Each scene shows the same named points in several views. A view is turned or mirrored, shifted and resized as a whole, has a little noise and may leave points out.

Scene 1
View 1
Q_984: [  0   5  -9   7  26   9  23  -2 -20  -6  19  15   7  11  -8  -6 -18  -1
  -4   9 -22   9 -22  16  22  12 -11]
Q_641: [ -7 -23  17  -1  35  23  25   0 -26 -22   6  11   1   5   0  -3 -18 -24
 -30 -25 -28  -2 -25  17  21  17  -7]
Q_548: [-22  28 -33 -18   0 -10  10   3 -19  30  47  12   6   2 -39 -15   0 -11
   1 -22  -4  11 -19  20  25   2 -26]
Q_17: [  7  14 -16   8  21   7  20  -5 -11   4  19  21   4  11  -6 -17  -4  14
  24  17 -16  13 -13   8  15  10 -24]
Q_574: [-31   1 -14 -27   2  -3   8   7 -19  24  43   8  -8  -9 -38 -21  22 -29
  -4 -63   0   0 -20   5  21   5 -33]
Q_903: [  6 -14  24  22  68  45  47   1 -10 -49 -25  17  33   1 -20  32 -55 -20
 -66  10 -50  25 -13 -20  -5  -6   6]
Q_990: [ -2 -22  -8  12  16   0  32  -6 -38 -23  35   4  -4  19  20   4 -20 -22
  -2  -6 -16   1 -51  42  46  42  26]
Q_140: [  7   7 -29  18  17   2  33  -5  -4   0  30  16   2   6  -6  -4   4   5
  40  10  -5  21 -22  -8  16  13  -9]
Q_676: [ 27 -43  18  33  41  32  34  -8  -4 -37 -10  23 -19  13  40 -16  15  11
  44  10 -21   4 -18 -11   9  30 -12]
Q_982: [  9 -31  -1  24  30  19  41  -4  -9 -28  14  13  -6   3  12   2   4 -13
  22 -12 -12  13 -30 -15  16  24   3]
Q_791: [ 10 -37 -15  40  30  10  64  -4 -11 -42  23   3   2   4  12  29 -10 -25
  17  -7 -10  26 -48 -19  22  30  37]
Q_516: [  3 -22   0  15  26   9  32  -5 -35 -30  21   9   1  20  20   6 -26 -18
 -13   1 -24   2 -46  37  38  36  22]
Q_661: [-14  81 -31 -25  21   4  -5   2 -11  47  23  29  35   5 -66 -21 -32  27
 -27  31 -30  18  15  22   3 -31 -58]
Q_902: [-18 -17   3 -15  15  12  11   3 -19   6  23  12 -12  -4 -12 -23  18 -20
   0 -50  -9  -4 -18   6  18  12 -32]
Q_945: [ -3  37   3 -16  37  25  -3   3  -5  22  -5  32  15   1 -39 -29 -14  22
 -19  12 -34   7  19   5  -6 -22 -67]
Q_535: [ -7  45   4 -27  28  18 -16   0 -20  28   2  31  12  12 -28 -42 -19  26
 -23  21 -36  -5  14  38   8 -14 -65]
Q_817: [-21 -12 -19 -10   1  -8  20   2 -23   9  48   5 -12  -2 -17 -12  18 -29
  11 -48   3   4 -34   9  32  20 -10]
Q_73: [-20  56  -9 -43   9   2 -25   2 -26  49  24  29   8   8 -41 -51  -8  18
 -17   0 -25 -10  12  50  17 -14 -73]
Q_254: [  1   7  -6   4  23   8  17  -3 -26  -4  18  16   4  17   2 -13 -20   1
  -2  12 -26   2 -23  33  25  18 -11]
Q_537: [-10 -32  17  -2  34  28  25   3  -9 -14   3  13  -5 -10 -14  -8  12 -26
 -13 -48 -18   4 -13 -21   5   6 -25]
Q_131: [ 15 -44  22  26  46  33  38  -5 -13 -43 -10  15  -7   9  25   0  -4  -9
   5  -5 -27   6 -25  -8  10  24  -2]
Q_134: [-15  30 -34 -14  -4 -15   8  -2 -26  31  50  14   1  10 -23 -23  -1   0
  16  -4  -5   6 -21  36  33  11 -24]
Q_279: [ 13 -38 -12  39  29  13  56  -4  -9 -36  20   8  -3   5  17  17   2 -17
  32  -4  -7  22 -42 -19  19  31  25]
Q_11: [-11  30 -53   8  -2 -26  35  -4 -30  10  64   3  20  14 -23  15 -30 -14
   7  13  -5  25 -46  33  43  20  25]
View 2
Q_817: [  6  -7 -25 -13  10  -4  16  28 -18 -29  -9   0 -12 -29   2   5  10  13
   9 -25  17   9  -9 -29 -12 -50 -11]
Q_279: [  3   1  -1  -1  18 -10   6 -11  -5  -6  24  10  -5   6 -18 -15   5  19
  20 -39   9 -22   8 -12 -20 -27  11]
Q_676: [ 18  15   1  -9  -3  19 -15 -13  -6   1  15  29 -11  18 -28 -14 -13  23
  -3 -16   5 -30  23  -8  -9 -26  -1]
Q_140: [ 12  -5 -17  -8  16  -8 -11  -3  -5 -10  11  16  -1  -5   6  -6   5   3
  12  -8   8  -8 -14 -20  -1 -21 -13]
Q_945: [  0  -7 -17   8 -14  22 -58  23 -10  -3 -35  38   5 -21   8  15  -4   2
   1  24  23   9 -12 -51  13  -6 -16]
Q_902: [  5  -1 -21 -10  -5  13   0  30 -18 -21 -24  12 -17 -25  -8   8  -4  17
   3 -17  21   7   3 -35  -9 -46  -7]
Q_11: [ -3 -20 -12   7  31 -28   3  21 -15 -28  25   5  19 -29  30   8  46   8
  14 -16   5  -2 -27 -26  -9 -19 -16]
Q_17: [ 12  -3 -14  -3   6   4 -24   8  -8 -10   3  25   1  -8   7   2   8   6
   2   4   9  -6 -10 -25   2 -19 -18]
Q_791: [ -5  -3   3   6  21 -17  10 -10  -5  -7  28   8   1   1 -16 -13  14  20
  25 -46  12 -22   7 -16 -25 -24  19]
Q_984: [  1  -5  -4   7   5   4 -19  17 -14 -13   3  22   8 -16   4   7  17  17
   3  -7  11  -7  -3 -29  -6 -17  -7]
Q_131: [  1   8   9   5  -4  15 -14  -1  -9   0   8  25  -5   5 -29  -6  -3  29
   4 -27  13 -24  25 -19 -18 -22  15]
Q_661: [ -4 -22 -23  14   1   4 -61  32 -11 -11 -29  34  19 -37  37  23  18  -9
   6  35  20  19 -37 -58  18   5 -29]
Q_535: [  5  -6 -13   8 -18  28 -54  36 -17 -11 -29  40   8 -28  15  23   9   9
 -15  31  14   7  -8 -47  13  -9 -27]
Q_254: [  4  -3  -1   6   1   7 -18  23 -16 -16   7  24   7 -16   5  10  23  21
  -6  -4   7 -10   2 -25  -5 -19 -12]
Q_516: [ -3  -1  12  13   5   0   2  22 -21 -19  23  17   9 -15  -6   7  33  35
  -3 -28   6 -20  14 -19 -20 -23   4]
Q_537: [ -6  -1 -12   0  -8  14 -11  16 -12  -7 -28  16 -15 -15 -24   0 -13  20
  13 -27  29   2  13 -41 -13 -36  13]
Q_903: [-35 -10  23  42  -6   5 -43   7  -7  11  -8  34  18  -9 -25   2  10  29
  27 -28  31 -16  18 -51 -21  10  39]
Q_990: [  1  -2   6   7  10  -5  14  25 -22 -24  27  11   7 -18  -2   7  36  32
  -3 -31   4 -18  10 -14 -21 -31  -2]
Q_548: [  4 -15 -29  -6  11  -6  -8  33 -17 -26 -15   9  -1 -36  21  14  16   2
   7  -4  17  15 -25 -39   0 -33 -22]
Q_641: [ -9   0   4  12  -8  13 -10  27 -20 -12  -8  20   0 -21 -17   9  12  31
   3 -25  20  -8  18 -35 -18 -28  10]
Q_73: [ 10 -10 -26  -2 -14  23 -42  51 -22 -24 -38  30   3 -42  27  30  14   5
 -16  34  15  20 -21 -48  17 -23 -40]
Q_134: [ 13 -10 -26  -9  11  -3  -6  31 -17 -29  -2  12   3 -30  25  13  24   5
  -4   5   7   8 -23 -27   2 -32 -32]
View 3
Q_73: [-15   3 -19  -1 -37  58 -26  -3 -38   5 -16  13   2  37  15  35  49 -47
 -18  -5  11  13  25  -6  16 -42 -45]
Q_990: [ 25  -5  14  17 -19 -32 -49  -9  29   7   2 -41   2  35  -6  14 -22 -42
  20   7  12 -22  -4 -28 -12   8  -9]
Q_535: [-15   8 -24   9 -30  53 -25 -12 -28   3   0   9  -4  17   7  35  36 -25
 -18  -1 -11  19  22  -5   9 -19 -45]
Q_574: [  7   9 -11 -16 -12  17 -43   3 -16  -3 -25  -8  16  35 -24  26   9 -60
  30  -3  61 -11   0  -5  40 -29 -25]
Q_537: [  5  19 -30  -2   4  14 -45  -6   0  -7   1 -14   6   5 -41  33 -12 -28
  36   3  42   3  -4   4  39   7 -28]
Q_17: [  5   8  -4  -6 -15  10 -14  -9   4  -3 -17   9  -2  24 -16  13  -2 -17
  10  -9  -5  -1   6 -11  -3  -1 -17]
Q_641: [ 10  10 -14  19 -11  -3 -54 -14   9   0  17 -36   4   7 -21  32 -10 -32
  23  14  19  -6  -1 -13  16  12 -28]
Q_817: [ 17   4   1 -10 -10  -5 -41   1   4  -1 -26 -15  12  43 -23  17  -8 -55
  32  -4  51 -19  -3 -11  24 -18 -14]
Q_516: [ 20   1  10  24 -18 -25 -50 -14  26   4  11 -42   1  22  -9  18 -18 -34
  18  11   2 -19  -1 -25 -10  15 -16]
Q_982: [ 19  12  -8   1   3 -17 -31 -10  25  -7  -7 -14   0  13 -39  14 -34 -15
  34  -2  12  -8  -8  -8   6  22  -8]
Q_131: [ 17  12 -20  15   7 -13 -39 -16  30  -2  13 -23  -5   1 -33  22 -37  -4
  28   4   1   3  -7  -4   4  38 -15]
Q_945: [-15  20 -24  -2 -22  51 -19 -14 -31 -11   1  17   0  -2 -15  33  32 -14
  -2  -3  -7  15  17  -1  18 -12 -45]
Q_661: [-18  17   5 -13 -49  54  -7 -17 -51 -17 -12  25  10   7  -4  23  63 -28
 -11  -3 -18  -7  22 -19   7 -39 -47]
Q_140: [ 13  10   5 -15 -10  -6 -10  -9   9  -9 -27  11   1  25 -28   4 -11 -18
  23 -14   1 -14  -1 -14  -3   0 -10]
Q_279: [ 28  10   6  -3   4 -36 -27 -14  36 -10  -9 -18   3  14 -43   3 -43 -13
  44  -2   7 -20 -13 -15  -3  28   0]
Q_254: [ 10   3   0  10 -21   2 -32 -12   7   3  -1 -15  -2  24  -4  20  -1 -28
   5   2  -4  -5   6 -17  -6   1 -22]
Q_791: [ 28  13  16   0  -1 -43 -33 -17  33 -13  -1 -28   7   5 -46   3 -39 -16
  48   3   8 -32 -15 -22  -4  27  -1]
Q_676: [ 17   8 -31   8  17  -9 -24  -9  39   5  -5  -2 -15  19 -31  16 -51   6
  20 -10  -6  18  -3   5  -4  40  -6]
Q_11: [ 20   2  45 -10 -41 -25 -23 -11   3 -11 -23 -16  14  36  -9  -3  14 -51
  19   0   2 -48   1 -42 -16 -24 -10]
Q_903: [  3  32  -4  23 -17  -2 -45 -36  -1 -27  50 -37  10 -53 -48  30   3   2
  34  27 -22 -16  -6 -21  10  35 -41]
Q_984: [  8   8   0   4 -21   3 -29 -13   3  -4  -3 -12   3  15 -15  18   1 -25
  14   2  -3 -11   3 -17  -1  -1 -23]
Q_902: [  6   9 -23  -3  -3  14 -45  -1   0   1 -14 -13   5  30 -23  30  -8 -45
  26  -1  48   1   1   1  32  -8 -23]
View 4
Q_140: [  0   0  11  -1  -6 -29   7   1 -11 -11  11 -12   9  16  -7 -10  -7   5
  -4 -20   1 -39   5   2  -4  10   7]
Q_548: [-19  -6  23   0 -24  -6  18   1  -6  -5   2   1   1   2   6  -9  21   0
  -6 -42  18 -50  27 -45 -17   5  41]
Q_17: [ -8  -7   8  -4  -5 -13  10   1 -12 -11  -4  -8  12  -1  -3  -7  -1  -8
 -13 -13  11 -30  18   6  -9  15  11]
Q_641: [ -2 -35  14 -18 -19  11   9 -18 -15 -23   4 -30   7   2  23   7  20  -2
  -4   6 -29 -12  36  -8 -35 -21  18]
Q_516: [  5  -6  22 -17  -6   8  10 -21  -2 -26  -3 -24  14  -8  11  -8  19   8
  12 -16 -49  -7  28   7 -19 -29  -3]
Q_990: [  2  11  31 -12 -12   7  14 -22   1 -22   4 -21  10  -7  10 -13  18  10
  13 -28 -54 -14  24   0 -17 -32  -3]
Q_903: [ 32 -96  -7 -33  21 -11  -2 -11 -15 -48 -19 -43  12  18  17  18  30  19
  12  23 -19   5  42  13 -23 -12  20]
Q_131: [  9 -27   4 -15  -9  -7   0 -17 -23 -25  14 -38  15  14  14   5  -5  -1
 -10  28 -37  -5  15  30 -26 -14  -9]
Q_279: [ 20  -7  15  -8  -7 -29   3 -13 -15 -24  28 -34  11  35   3  -7  -8  19
   8  -4 -47 -22  -2  19 -15 -16 -13]
Q_902: [-20 -19  18  -3 -43   6  13 -10 -23  -5  25 -19   0  14  25   4  12 -10
 -20  -1  -3 -40  28 -34 -40  -7  35]
Q_11: [  5   8  32  -6   1 -19  18  -5  12 -19 -10   0   4   1 -12 -24  26  27
  27 -70 -15 -39  20 -26   3  -9  18]
Q_537: [ -4 -43   7 -11 -31  -3   6 -11 -29 -16  27 -32   4  27  27  13   7  -3
 -17  21 -14 -29  25 -16 -41  -9  27]
Q_817: [-14   7  30   0 -40  -5  16 -11 -12  -6  30 -14  -1  18  14  -8  12   4
  -5 -28 -17 -48  17 -38 -30 -15  28]
Q_661: [-21 -48   0  -7   9  -7  17  19  -3 -11 -44  14   6 -22  -4  -4  29 -12
 -13 -37  74 -41  48 -35  -1  40  56]
Q_982: [  8 -13  11  -7 -15 -17   4 -12 -20 -19  23 -32  10  25   9   0  -5   7
  -4   5 -32 -22   8  14 -21 -10  -2]
Q_134: [-24  13  25   2 -20  -2  19   0  -2  -2  -2   5   3 -11   0 -16  14  -6
  -7 -46  12 -46  24 -31 -11   7  28]
Q_73: [-43 -18  10  -2 -21  21  21   6  -9   1 -30  12   4 -37  11  -4  24 -33
 -32 -25  57 -40  53 -41 -20  27  51]
Q_791: [ 27 -14  18 -14  -3 -31   1 -17 -10 -28  25 -35  11  37   2  -6   3  31
  19 -10 -55 -20   3  15 -13 -24  -9]
Q_676: [  1  -3   1  -6 -11 -12   0 -12 -26 -14  20 -34  20  12   7   2 -26 -13
 -23  32 -29 -11   2  45 -18   0 -23]
Q_574: [-24 -12  24   0 -46   0  17  -5 -18  -1  29 -10  -7  18  22  -1  17  -5
 -14 -21   6 -55  26 -56 -38  -5  48]
View 5
Q_17: [ 12  10 -21   1   0  -4 -22 -16  -4   1 -23  21  -6  -1  -1   1   1 -28
   9 -23 -29  11  26  -2 -13 -42  32]
Q_982: [ 12  29 -21 -19  19  22  -1  -9 -17 -43 -42  43   8  10  -5  20 -16  -4
 -16 -43 -47  14  22 -25 -25 -38   6]
Q_254: [  9  -2 -29 -15   6  -7  -4  -8   6 -11 -24  20  -2  -9 -17 -24   1 -20
   1 -23 -25  19  36   4 -23 -29   9]
Q_984: [  7   2 -28 -13   5   1 -11 -10   8  -7 -24  32  -2  -4  -9 -12  -3 -21
  -2 -28 -25  15  27   7 -16 -26   5]
Q_140: [ 12  19 -15  -4  15   8 -16  -7 -22  -7 -21  32  -5   2   4  28  -9 -30
   8 -27 -33  22  18  -6  -1 -37  39]
Q_676: [ 16  40 -25 -12   2  10 -10 -25 -21 -61 -47  19  22  15 -15   8   0  10
 -20 -30 -59  -4  26 -57 -38 -71  32]
Q_516: [  9  -5 -37 -40  25   8  20   9  -2 -44 -27  32  17 -10 -34 -19 -10  -5
 -17 -29 -32  33  35  -6 -28 -12 -14]
Q_11: [  8 -20 -22 -27  39   8   9  24 -15  10   6  36  -7 -21 -14  14 -20 -47
  13 -20 -11  59  23  38  14  14  12]
Q_902: [ 21  17  -5  -2  12  12  -2 -18   0  -4 -63  45 -35  -7  10  -3 -16 -17
  17 -75 -38   3  60   8 -48 -34  -9]
Q_641: [  6   8 -29 -23   6  11   4 -16  19 -30 -51  47  -2  -3 -13 -26 -10  -2
 -17 -52 -34   5  38   1 -41 -25 -35]
Q_990: [ 16  -8 -30 -41  36  11  30  18 -12 -43 -26  27  10 -15 -33 -13 -17  -9
  -6 -34 -33  42  45  -3 -27  -8  -9]
Q_535: [  4  -6 -28  20 -35 -35 -42 -40  43  39 -29  12 -29 -11   2 -56  25 -37
  23 -23 -10 -14  44  28 -29 -51  12]
Q_131: [  7  31 -33 -23   4  16  -3 -21  -1 -60 -49  41  22  14 -17  -1  -7  12
 -30 -36 -50   0  20 -38 -36 -49  -6]
Q_791: [  7  23 -28 -38  37  38  12   7 -25 -58 -28  58  26  11 -14  38 -27  -2
 -32 -35 -44  33   2 -22  -6 -17  -7]
Q_574: [ 22  10   5   3  20  15  -3 -11   0  21 -61  55 -55 -13  24   6 -26 -34
  34 -83 -30  11  63  34 -41 -18 -11]
Q_73: [ 13 -15 -12  24 -22 -35 -34 -30  35  61 -32  12 -52 -25  10 -55  17 -52
  45 -37  -6  -5  64  49 -33 -37  15]
Q_817: [ 25   6   1 -12  33  18  11   3 -19  -2 -49  48 -34 -15   7  14 -29 -28
  26 -71 -34  27  58  17 -33 -14  -1]
Q_134: [ 21  -9  -9  -1  19 -10  -6   1 -10  27 -20  20 -34 -22   0  -6 -10 -48
  37 -38 -19  29  54  31 -14 -20  27]
Q_548: [ 14  -5  -6   3  17   2 -11  -5   1  33 -28  41 -41 -18  12   2 -15 -48
  33 -49 -17  24  46  40 -13 -13   9]
Q_661: [ -6 -13 -27  27 -29 -29 -59 -32  46  76  -4  31 -39 -10  18 -29  19 -62
  26 -12   6  -3  16  61   9 -26  14]
Q_945: [ -1   8 -26  21 -34 -20 -49 -45  41  33 -35  30 -23   3  13 -35  18 -30
   8 -26 -17 -21  26  20 -24 -53   6]
Q_537: [  9  31 -13  -7   2  22 -12 -29  13 -21 -68  63 -19  10  14   2 -17  -4
  -9 -73 -42 -11  35  -4 -45 -39 -26]

In a view up to two points have been moved. Name them for each view, in the order of its rows, or write -.
view 1 => -
view 2 => -
view 3 => Q_537
view 4 => Q_902
view 5 => Q_945

Scene 2
View 1
Q_79: [  4   7  13 -14  15 -40   9 -11   6  -8  16  21  16  21 -10   7   9  -2
   5 -10   4  -1   6   5  24  -5  -1]
Q_575: [  2   5  25  -6  -1 -13  20  -2   2   2  12  11   5  -5 -16  23  -3   1
  11 -12  -4  -7 -13   6  10  21  -1]
Q_601: [-44  11   4 -17 -18  -2  11 -18 -28 -17 -14   3  12  -6  -7   0  20  -5
 -14  12  -5   1  -9  12   6  22   3]
Q_219: [-44   9   3 -25 -29  -2   7 -26 -46 -34 -16   1  22  -1   2  -7  19 -11
 -25  15  -7   9   9   7   7  17   4]
Q_446: [ -8   6   9  -4  12 -10  24  -7   3  11   9   6   5  -3 -10  18   3   2
   6  -3  -4  -3 -23  10   3  23   0]
Q_85: [-42  11   0 -18  -9 -18   1 -21 -22 -19 -10   8  18   7  -6 -11  24  -7
 -14  12  -3   0  -1  13  17  11  -2]
Q_589: [-33  11  12  -9  -5 -19  -7 -10   1  -6  -1  12  13  -6 -26  -7  14  -5
   5   2  -8 -14 -19  19  23  25 -14]
Q_318: [ -3   5  11 -15   8 -35  -1 -17  -3 -15  10  13  26  15  -8  -5   4  -8
   1  -4  -6   0   6   8  25   3  -7]
Q_252: [ 10   1   1 -12  25 -31  14 -20  -6  -4  14   7  27  18   7   4  -4  -8
  -2  -3  -8  11   2   5  10   2  -1]
Q_319: [-12   3  17 -10 -12   1  11 -13 -18  -7   3  -1  18 -18  -8   8  -9  -8
  -2   1 -17  -1 -14   8   1  35  -6]
Q_805: [-35  13  13 -13 -27  18  49  -6 -32  -6 -12   3 -13 -12  -4  39  25   9
 -14   3   9   4 -14   1 -10  25  22]
Q_153: [-17   5  10 -19  -4 -28 -15 -23 -16 -24   2   8  35   6  -9 -19   1 -16
  -5   5 -15  -1   6  12  25  13 -14]
Q_177: [  9   1  15  -8  14 -27   6 -12   4  -2  18  10  23   5  -9   5 -10  -7
   8  -8 -11  -1  -7   9  15  14  -9]
Q_566: [-13   4  10  -3   4  -3  13  -9  -4   8   5   0  13 -15 -11  10  -7  -4
   5   1 -15  -4 -27  14   1  36  -8]
Q_930: [-10   6  13  -6   6 -13  12  -8   1   3   8   7  12  -6 -13  10   0  -3
   6  -3  -9  -6 -19  11   9  24  -6]
View 2
Q_153: [ 30   1  13 -21 -39  27  17 -62  23  14  -2 -15 -34  -3  20 -28  15  12
  -1  14 -14  13  31   9  33  34 -66]
Q_319: [ 42   1  11  11 -20  32 -13 -42  10   3 -16  45 -10  11  11  -2  52  -9
  13  45  13 -40  13  -4  35 -26 -32]
Q_446: [ 16  18   6   4  17  16  13  10 -39   2 -15  50  -3   6  -4  22  29  -3
  38  34  45  -2 -23  -7  24  -5  12]
Q_85: [ 25   3   1 -37 -17  38  -9 -37  13  -6 -15  33 -24   2  33 -24  22  16
  33 -20 -11  -5  54 -34  34  47 -51]
Q_575: [ 28  -8  -6  -9   3  28  10  -8 -42  -5 -20  20  16   3   3  21  36   6
  20  70  32   7 -16   8  35  -2  11]
Q_252: [ 18  34  16  -1 -13  -7  35 -27 -47  22  14  12 -12   5  -7 -12   7   2
   0   5  49  45  25  29  22  18 -30]
Q_805: [ 44  -4 -23 -14  15  47 -61  -2 -43 -32 -36 118  40  23  29  12  70   1
  60  15  44 -51  61 -57  49 -13  12]
Q_566: [ 21  11  13  12   1  26   8  -8   2   5 -18  41 -20   3   0  18  36  -9
  31  46  20 -28 -32  -8  24 -19  -8]
Q_930: [ 22   4   5  -5   0  26  15 -10 -13   1 -18  25 -10   1   4  13  28   2
  28  46  19  -5 -19  -4  28   2  -6]
Q_601: [ 33   1  -1 -23 -13  46 -29 -34  15 -10 -23  63 -13   9  33 -15  42   7
  41  -9  -4 -36  51 -45  39  19 -39]
Q_219: [ 46   4   2 -25 -35  43 -40 -66  21  -6 -12  63 -11  14  41 -39  46   5
  20 -24  -5 -35  99 -38  43  22 -72]
Q_589: [ 19 -13   2 -32  -7  46  12 -18  25  -6 -29   4 -29  -8  25   2  19  17
  37  32 -23  -6 -17 -26  31  35 -22]
Q_177: [ 21  10  12  -3 -13   9  36 -23 -31  15   1  -7 -10  -2  -7   6  14   5
   2  49  30  30 -14  30  26   9 -15]
Q_318: [ 22   5   6 -26 -22  17  30 -38 -23  11   1 -16 -12  -2  10 -15   7  18
   2  21  13  41  23  18  31  40 -35]
Q_79: [ 16   3  -5 -36  -7  13  36 -18 -57   4  -1 -16   6  -4   6  -3   3  24
   9  26  31  63  20  22  32  49 -10]
View 3
Q_575: [ 22   1 -14  21  26  71  -4 -65  17  21  32 -42  10   7  14  13   4 -43
  19  -7   6 -19  -6   5   2  -1 -10]
Q_85: [-17  12  25 -11  28  13  20   5  -8 -36   8   2   3  21  61  13 -11  15
  13  -7 -19   1  24 -17  10   6 -29]
Q_566: [ 18  -4  21  30  18  47  15 -41   5  45   6 -42  46  17  25  13 -11 -37
   3   5   1  -6 -11   9 -14   3 -16]
Q_79: [ 25  30 -18  12  20  33 -23 -39  14 -18  42 -10 -45 -10   5   0  30  -8
  19   4  -1 -41   5  -2  24 -15   3]
Q_805: [-18 -26 -34 -47  78  88  12 -47 -17  27  51 -14  61  30  76  46 -21 -33
   2 -36 -15  22  42   3 -23  42 -57]
Q_219: [-59 -12   6 -30  27  -2  37   7 -19 -35   5   9  27  50  85  34 -18  29
  33 -31 -32  -5  33 -20   9   5 -38]
Q_177: [ 20  16  -1  35   3  27  -9 -44  15  21  20 -29  -7   3   1   4  19 -20
  22   9  -2 -41 -14   6  11 -20   8]
Q_930: [ 19   6  11  25  19  50   5 -41  11  21  16 -36  20  11  22   9  -2 -32
  10   3   2 -12  -7   4  -2   1 -13]
Q_153: [-21  13  24  24  -8  -9  22  -8   7 -31  -7 -15 -10  28  33   7   2  15
  37  -5 -13 -32  -3 -16  25 -22  -1]
Q_589: [ 15  18  44  26  15  49  23 -22  17 -32  -4 -34   3  15  38  -2 -21 -20
  13   0   3   7  -2 -15   8   3 -24]
Q_446: [ 35   7  -1  13  36  57  -8 -42   2  49  34 -27  30   0  20  12   3 -38
  -8  10   0 -11   0  15 -15   8 -17]
Q_601: [-25  -4  19 -16  37  31  29  -6 -11 -14   9  -7  35  33  70  25 -23   1
  12 -17 -19   9  25 -11  -3  18 -40]
Q_318: [  4  21   1  18   5  12  -4 -24  10 -21  20 -11 -29   5  15   3  20   4
  28   2  -7 -40  -1  -6  24 -19   4]
Q_319: [-15 -17   6  19  12  38  24 -43   3  32   4 -39  47  37  38  25 -13 -23
  26 -15  -7 -15  -7   3  -5  -1 -17]
View 4
Q_252: [ 13   0   2 -26 -29   1  40   8  32   2  30  12  24 -33 -24  -3 -40  35
 -15 -11  11   2 -38  -6   3 -28  11]
Q_85: [-18  -7 -24  -8  25  17  12  39  50  54  25 -11  -7  -6   3 -18 -20  12
 -17 -31 -43 -64 -28   0  36   1  -5]
Q_153: [  5  21 -32 -37   0  25  13   5  38  39  20  -3   5 -37 -18 -30 -50  12
 -32 -19 -25 -57  -8 -22  25  -1 -29]
Q_805: [-14  -4 -34  34 -12 -23   0  84  43  66  37 -37 -80  79  39  14 -14  18
  21 -14 -20  -4 -81  14  38   2  53]
Q_566: [ 12  34 -32   0 -22 -32   9  12  34  62  19  -7 -31  19  20 -15 -22  20
   7   3 -28   2 -39 -54 -18 -18  19]
Q_79: [ 12  21  23 -22 -12 -22  35  20   2  18  19  16   6 -39 -39  -2 -32  37
 -27 -27  -7   6 -47   1  38 -30 -23]
Q_319: [ 13  33 -50 -12 -28  -6   3  16  40  56  22 -19 -40  20  20 -18 -43  15
   2   4 -16 -14 -34 -41  -5  -1  14]
Q_219: [-20 -14 -60 -10   9  49   0  55  69  52  36 -37 -29  19  15 -17 -48   3
 -14 -25 -26 -82 -28  14  44  23  12]
Q_930: [ 12  32 -14  -6 -16 -33  16  13  23  52  17   2 -22   2   3 -13 -21  25
  -3  -5 -25   5 -41 -41  -2 -22   4]
Q_601: [-18  -3 -42   4  15  11   4  48  57  65  27 -24 -32  25  21 -16 -22   8
  -6 -21 -40 -55 -36  -7  27   8  13]
Q_177: [ 23  34  -4 -25 -30 -23  26  -3  14  27  18  14   1 -27 -19 -12 -39  30
 -15  -6  -4  11 -34 -35   0 -28  -9]
Q_575: [ 22  44  -6  -5 -31 -45  16  19   4  49  17  -1 -40   6  -3  -1 -30  30
   0  -5 -11  26 -56 -32  14 -24   1]
Q_318: [ 11  23  -6 -29 -11  -3  25   7  18  28  19   8   7 -36 -27 -16 -42  26
 -27 -19 -13 -19 -29 -15  22 -18 -22]

In a view up to two points have been moved. Name them for each view, in the order of its rows, or write -.
view 1 => Q_446
view 2 => Q_319
view 3 => Q_219
view 4 => Q_566, Q_318
